Each row is a point on a landscape with many valleys, with its height.
From any point a ball rolls to the lowest of the 2 points nearest to it. It stops when none of these is lower. Distance is the straight distance between rows; heights are no part of it.
Q_750: [-16 -11  -3   6   8  -7  18   1  17  16  -3   3  32 -12  -2  29  -9  22
  -1   8  -9 -27]  (h 5.12)
Q_446: [ -6  11   3  -9   0   6   4 -20  13   0   9 -10   0 -19  -6  21 -16  -4
   6  -6 -26  10]  (h 2.68)
Q_932: [-25   6 -16 -16  22  -9  16   1  12   8  24  32  10  28 -10  28   9 -13
   2  -3   0 -23]  (h 5.54)
Q_366: [-11 -24  -2  -1  10   3  11  16  -5   1  33   0  -8  20  18  29   6 -20
  -4  -5  16  -4]  (h 6.28)
Q_340: [ -3  -3 -28 -17  -3  12  16  11 -11 -25  18  11  -5  28   7   1 -25   8
 -29 -17  14  14]  (h 2.89)
Q_220: [  1 -18  -4  21   4 -20  18  -6   4  18 -10  -4  24 -11  17  -4  -5   9
   6  -5  16   1]  (h 4.63)
Q_245: [ -3   5 -19  25   7 -14  -1  -9  15   4  17  -8 -40   3  -2  24   0 -19
  17  18  18   5]  (h 5.70)
Q_672: [ -1 -16  13   2 -35  -2 -22 -19 -12   6 -19  -7 -18 -11  29 -13  11   3
   3  26 -16  27]  (h 2.44)
Q_493: [ -1  11  -9  -3  12 -18   8  -5  24  -5  10  20   5   3   3  -5   0 -13
  18 -29  17   8]  (h 4.58)
Q_416: [  6  -5   0  -2   2 -10 -30   8  16   1  21   7 -10   8  24   4  27   7
  18  -2  -5   3]  (h 3.09)
Q_738: [ -6  -2 -20 -19  12  35  -4  23 -14   6   1  13   5   5  -1   0   3  17
 -11   1  -5   0]  (h 2.28)
Q_5: [ 29  15  13 -14   3  15 -25  13  -1   3  -5   8  -9  15 -23 -18  22  -8
  -2  11 -39  -2]  (h 1.88)
Q_436: [ -8 -18  10   1 -17   4 -10 -25   1  18  -8  -1  -9 -20  26   7   3   5
  17  25 -32  14]  (h 2.96)
Q_309: [  4  16 -12  -5  -7  19 -12 -10  -5  17 -17  10 -12  -2  -6 -14  -9  -2
  -3  15 -24  26]  (h 0.40)
Q_696: [ 26   0  19  14 -10 -15 -23  14 -24 -14  -2 -31  -3   3  -8 -31   1   2
 -19  -1  -3  -1]  (h 4.03)
Q_45: [ -2 -24  -6  15  -1 -30  10 -14  17  21  -7   3  26 -20  27   8 -10  14
   8   7  -8   1]  (h 4.84)
Q_464: [ -6  11 -30 -19  12  22  11  19  -9   5   0  33   3  15  -5  -1   1   3
  -6  -5  10   3]  (h 3.02)
Q_134: [-18  -9  -4 -21  10  18  50  -1  -5 -17   4   4  10  13   3  12 -24 -15
  -7 -27  18  -8]  (h 3.46)
Q_492: [  2 -15  12 -17   4   9  -1   8 -13 -12  21 -11  18 -11  19   5  -1  -3
  -1 -29  10   1]  (h 4.24)
Q_767: [  9  -7  19  -9 -21  14 -41  17 -13   8  -3   1  -2  18   5  -3  35  14
 -17  31 -25 -13]  (h 6.07)
Q_857: [ -5  -3  -5  23   8 -26   0 -11  12  15   6  -7 -10   0   3  20  13 -16
  14  20  17  -6]  (h 5.85)
Q_61: [-10 -20 -15   5   9 -14  21  -8  24  20  -4   9  20 -17  18  28 -14  11
  15  17 -23   2]  (h 5.06)
Q_417: [-19  17   9  -9 -16   8 -14 -26   3  -2  -2  -9   4 -18 -11  10  -1   9
   0  17 -40   5]  (h 2.01)
Q_710: [-14 -13   4   6   2   7 -12   3  -1  15   5 -10   4  -9   8  25  19   9
  -6  18   5 -19]  (h 5.98)
Q_752: [ 12  12  40   4 -13   7  -8  -6 -16  12 -28 -22   1  -1 -35 -13  -7 -10
 -10   3 -25 -11]  (h 3.01)
Q_880: [ 25   9   1  21   4  -9   4 -17   7  19  -2   2 -34  15  -7  -6 -15 -33
  27   3 -19  21]  (h 5.71)
Q_319: [ -7 -18   2   2  16  15  17  33  -9   4  -2   7  18  16  -6   5   1  17
   1 -11  24 -37]  (h 5.16)
Q_901: [ 17  -3   7  23  -5   4 -10  -4  -5   9 -10 -27 -38  -2  -9  -9  -1 -22
   3  22  -5  15]  (h 6.18)
Q_117: [ 10  13  -1   8   3 -11   3   7  -2  -8   3  -1  -7  18 -22 -14 -15  -4
 -14 -15  15   3]  (h 5.36)
Q_287: [ 17   9 -35  -5 -12   8   7   7 -12 -28   2   5   4  16   0 -16 -27  14
 -26  -7  12  26]  (h 3.64)
Q_473: [ 15  14 -25   1 -21  -2 -11   3 -17  -8 -13   6  -1   3  -2 -20 -16  25
 -36   8  12  27]  (h 3.43)
Q_480: [  8  -8  -8  10   0 -10  10 -14  21   7   8   3   1   1  23   2 -22  10
  17 -11 -13  19]  (h 5.27)
Q_200: [ 20  -6  23 -10 -27   9 -35  17 -28  -5 -15  -4   7   9   3 -27  12  17
 -23  22 -15 -15]  (h 6.17)
Q_758: [-29  12  -6 -25  19  13  30  10   4 -13  16  23  11  22 -18  30  -5 -14
  -3 -14  -8 -26]  (h 5.21)
Q_314: [ 13   8  18   7  -8   3  -3   6 -12  10 -24  -8   1   1 -22 -21 -10  -1
 -15   9 -11   3]  (h 2.73)
Q_168: [  8  16  41  -8 -19   0 -17 -13  -9   6 -30  -3  -1   4 -25 -31  18 -23
   2   4 -23  -2]  (h 3.27)
Q_37: [-11 -13  -5 -24  24  36  26  38  -4  -7   0  18   1  17 -12  -6  15   2
   4 -10  14 -29]  (h 4.88)
Q_426: [  2  -8  13  29   3 -15  12  15  -6   8  -6 -20  17  11 -15   1 -15  30
 -10   5   0 -22]  (h 4.72)
Q_872: [-12  21 -14   0   5 -38   3 -13  30  -9  10  16   9  -6  -6  10   7  -3
  13 -16  15  -3]  (h 4.25)
Q_661: [-34  12 -28 -25  16  11  50  -4  17 -26   9  22   5   5  -7  31 -13 -12
   2   1   1 -17]  (h 4.76)
Q_903: [ -7   3 -20  15   1  -2  21 -25  10  26 -16   6   6  -8   6   4 -19  -1
   5  11   6  18]  (h 4.27)
Q_649: [ 22  -6  -3   1   0  -7  13  15 -24 -36  15 -25  15  10   4 -27 -23  -5
 -15 -35  12  10]  (h 4.83)
Q_987: [ -5  29   6  -3  -1 -12 -25   2  11   2   7   5   8   2 -17  12  25  10
  -3   0  16 -32]  (h 5.32)
Q_952: [  2  -2 -23  -8   8  20  -1  -3 -13  -2   7   2 -21  -4  21  -3  -4 -25
   2  -6  22  32]  (h 2.93)
Q_814: [-14 -14 -17   7  14 -22  28   0  17   1  -7  16  18 -12   8   3   2  -4
  12  -8  34  -4]  (h 4.93)
Q_603: [  3   3  -7 -24   7  27  36   9 -11 -24  -1   3   6  21 -17  -8 -29 -18
 -13 -33  11   7]  (h 2.61)
Q_673: [ -9  12   5  -5 -22   9 -13 -24 -10  11 -24   9 -15 -11  -3  -3  -3   8
  -7  27 -31  16]  (h 1.27)
Q_21: [-10   2  16  21  -1 -28 -18 -16  15  11   2 -14 -17  -1   0  15  27  -5
  12  26   0 -15]  (h 5.97)
Q_879: [-13  13  -2   5  -3 -10   9 -24  12  18 -21   2  14 -25   2  -6 -16  14
   4   4  -9   2]  (h 3.95)
Q_264: [ 17   3  -8 -12   9  21  -8   2 -20   2   4  -4  -9   2  -2 -10  -2 -29
 -12 -11  14  20]  (h 2.31)
Q_927: [ 11  21  21   2 -18  -5 -30   7 -19 -12 -22 -11   0  -6 -24 -24  16  10
 -16   6   5 -21]  (h 3.31)
Q_780: [-12  10   1 -17   6   3  -1 -15  17 -16  17  -9  15 -36   3  20  -6  -5
  15 -19  -5   6]  (h 3.25)
Q_317: [ 23  -2   4  -3 -10 -18 -16   0  -9 -11  21   6   2  13  20  -8  -8   0
  -8 -20 -15  23]  (h 5.33)
Q_53: [-11 -11  29   7  -9   4 -13  -4 -14  29 -14 -11   5  -2   0   7  15   7
  -6  28  -9 -21]  (h 5.86)
Q_929: [ -6   1 -14  -2   3 -12  10   8  -7 -25  20   8 -13  18   8   3   0 -14
 -10 -17  34   5]  (h 4.15)
Q_942: [ -1  17  31  -4 -10 -21 -22  -4   3  12  -4   9  31  -4  -7  -2  22  17
   1  -3  -5 -29]  (h 5.48)
Q_867: [-25  -6  -2 -22   8  17  33   3 -19  -8   2  15  24   8  -2  12 -23  -1
 -14 -17  25 -25]  (h 4.02)
Q_993: [  2 -10   0  11 -26 -16 -21 -19 -20  10 -12  -6 -17   0  21  -9  -5  13
 -19  20  -1  24]  (h 1.84)
Q_666: [ -3 -12  15  -6  -5  12  -4  -8   4  29 -13   5  11 -24  14  -4  11  13
  14  14 -27  -2]  (h 3.33)
Q_838: [  6 -23  17  38   0 -14  10  17  -8   5   7 -38   7  12   1   2  -6  13
   1  -2   2 -16]  (h 4.56)
Q_914: [ 33   4  12  -3   2  14 -13  24  -2  -7 -11  -6  -9   8 -22 -30   0  -8
 -10   1 -27   4]  (h 2.32)
Q_974: [-15 -26   5   7  12  11   2  17  -2   2  20 -17   0   7  13  35  10  -4
   0   5  18 -20]  (h 6.13)
Q_635: [ 11  13   5  -1  -3  16 -21  15   9  -2   7  -2 -20  10 -22   2  15   8
  -3  15 -36  -6]  (h 1.32)
Q_692: [-18   4 -25 -19  13  -6  42 -15  29 -22   2  21  10  -7   0  31 -11 -21
  17 -14   7  -2]  (h 4.28)
Q_271: [ 20   2   1  21   7  -7   9  -1   8  11   4   0 -18  23 -13  -7 -19 -18
   6  -6  -8  11]  (h 5.56)
Q_349: [ -7  19  -6  -5  22  -1  -8 -13  12  23   0  19  -2  -2 -11  12  18 -19
  18   6  -1  -3]  (h 5.95)
Q_152: [ 20  -5 -11   2 -13 -19  -9 -20   9  -6  22   5  -8   7  30  -2 -23   4
  13 -15 -15  34]  (h 5.52)
Q_617: [-22 -22 -17 -17  23  30  30  30  -3  -5  -7  22  -2   9  11  -2  13  -3
   8   1  29 -18]  (h 4.53)
Q_553: [ 10  12   2   0  12   2  -4   6  29 -20  19   1 -16  -5 -21   0   6   1
  23 -18 -10   2]  (h 1.57)
Q_60: [  9  19   4   0  12  19 -10  16  15 -12   4 -11 -16  -8 -31  -2   7   8
   7   1 -21  -4]  (h 0.54)
Q_145: [ -4 -10  -7  20 -12  -3 -19 -11   0   5  -6 -20 -22 -21  19   1  -1   6
  -1  17  12  17]  (h 2.50)
Q_804: [-10   1 -29   3  14  13  31 -13   1  14 -18  15   2   2   1  -2 -14 -13
   5  -1  25  14]  (h 4.21)
Q_873: [ -6  -5 -21  21   7   5   9   2   8  -6   9  -3 -30   2  -5  11 -11  -6
   2  10  27   9]  (h 5.51)
Q_936: [ 17 -15  10  17 -19   7 -13  -3 -15  10 -21 -18 -42  11  -4 -12  -2 -12
 -10  32 -23  13]  (h 6.26)
Q_29: [ -4  13   8   7   3  -6  -5   7  -4  -4   7  -8   5   0 -26   6   2   6
  -9  -7  16 -23]  (h 5.15)
Q_138: [ 11   9  10  16  -9 -15 -13   6 -22 -22   6 -38   2 -10  -6 -18 -13  16
 -17  -7  14  -1]  (h 3.83)
Q_518: [  8  23  21   2 -11 -11 -31  11 -12 -27   4 -30   6 -10 -20 -13  12  17
 -14  -8  14 -21]  (h 3.57)
Q_856: [ 15   3 -11 -24   6  22   9  17 -21 -10   0  10   6  10  -7 -17  -7 -20
 -16 -23  18  12]  (h 1.52)
Q_829: [ -1   8 -11 -18   6  38 -10   5 -12  16 -16  13  -2 -14  -1 -11   8   9
  -1  10 -11  13]  (h 1.43)
Q_433: [-15 -13   1  15   7  -4  18  15   5   9  -4  -3  15  -1 -12  11 -12  30
  -3   3  12 -27]  (h 4.91)
Q_640: [ 24 -16  11  -6   7  12   9  18 -15 -20  18 -20  11   5   1  -9 -11  -6
  -5 -31  10   4]  (h 4.57)
Q_14: [ -6  14  -3 -22   4  10  -8  -6   1 -24  15  -5   7 -23   7   5  -1 -11
   7 -31  17   8]  (h 3.76)
Q_432: [ 33   5   0  -3  -9 -19 -15   3 -18 -25  15  -9   6   7  13 -29 -12  -4
 -20 -31  -1  24]  (h 5.11)
Q_274: [-11   8 -13 -10  12 -15  16 -20  29 -15  16   1  12 -29   4  32  -9 -24
  24 -17   3   5]  (h 3.75)
Q_498: [ -7 -23 -21  -2  15  36  15  21  -3  -5   1   0 -12  -4   7  -5   4   6
   3   1  26   3]  (h 4.06)
Q_192: [-17   8 -17  -9  21 -11  12  -7  22   8  13  22   2   2  -7  27  13 -25
  20   2   5  -9]  (h 5.78)
Q_990: [ 10  11   0   0 -22 -13 -25   5 -28  -7 -18   1   8  -4  -3 -26  -3  28
 -28   5   9  -7]  (h 2.97)
Q_247: [ -2  16 -32 -13  15  21  21  -7  -2   4 -10  30   2  14   0 -12 -10 -12
   2 -10  21  26]  (h 3.74)
Q_984: [  2  -4  -4   0  19  -9  25  -9  29   9   1  22  20   1   5   4 -11  -1
  26 -24 -14   9]  (h 4.95)
Q_854: [-11  -2 -13 -12  -5  -1   2   7 -22 -26  23   2   7   9   6  11  -8  -1
 -26 -23  28  -1]  (h 3.68)
Q_266: [ 20   3  -4   1   3  -8 -19   6  23 -15  22  10 -17  -1  12 -11   9   3
  22 -13 -11  16]  (h 2.47)
Q_17: [ -3  13   4   5   3 -36 -17 -20  24   6  -1  14   5 -18   6  -1  20  -3
  17  -1  -1  -3]  (h 3.88)
Q_399: [ 14 -12  18  22 -19 -11 -20   7 -16  -6 -10 -37 -14   1   1 -20   7  14
  -8  17 -11  -2]  (h 4.20)
Q_398: [  0   6  13   6  -9 -29 -27  -7  21   8   9  15   0 -10  23  -5  32  20
  17   6  -6   1]  (h 3.56)
Q_515: [-11   2  19  -9 -11   9   6 -23  12  14 -31   4  14 -32   1  -9   2  10
  15   9 -37   4]  (h 3.61)
Q_748: [ -9   3  36  -6 -24 -17 -12 -20  -4  14 -15   7  20  -2   5  -8  13  13
   2   5 -23 -17]  (h 5.61)
Q_516: [  4 -17  29  -3 -15  15 -15   8 -11  22 -24   5   8  13   3  -9  28  22
   0  23 -24 -21]  (h 5.96)
Q_704: [-25  -5  26  -3 -22  -8  -4 -22  -7  28 -24   5  18  -8   0  10  22   8
  -2  32 -19 -27]  (h 5.74)
Q_622: [ 22 -26  30  33  -9 -11 -13  18  -9   5   2 -41  -5  16  16  -9  11  14
  -6  16  -8  -6]  (h 4.37)
Q_442: [ -3   3  29  25 -15 -11 -15 -16   3   6  -8 -27 -27  -5  -9   6  15 -13
   4  25  -3  -4]  (h 6.08)
Q_940: [ -7 -17 -22 -17  15  38   9   9  -7  -8   5   7 -13 -16  23  -1   0 -17
   7  -8  32  19]  (h 3.54)
Q_746: [-16  -8 -31  10  11 -15  23  -7  23 -18   4   4  -9  -8   4  16  -4 -10
  18   4  30   5]  (h 5.24)

Two balls start at each pair of points below. Name the first point that both come to, or write none.
Q_767 and Q_168 -> none
Q_879 and Q_750 -> none
Q_349 and Q_903 -> none

Call two points neighbours if one is among the 2 nearest of the other. Go from one point of each pair to the other, from neighbour to neighbour, staying as low as possible. Name the highest point that can't be avoided.
Q_309 and Q_60 -> Q_152
Q_340 and Q_220 -> Q_750
Q_309 and Q_993 -> Q_903
Q_340 and Q_990 -> Q_287
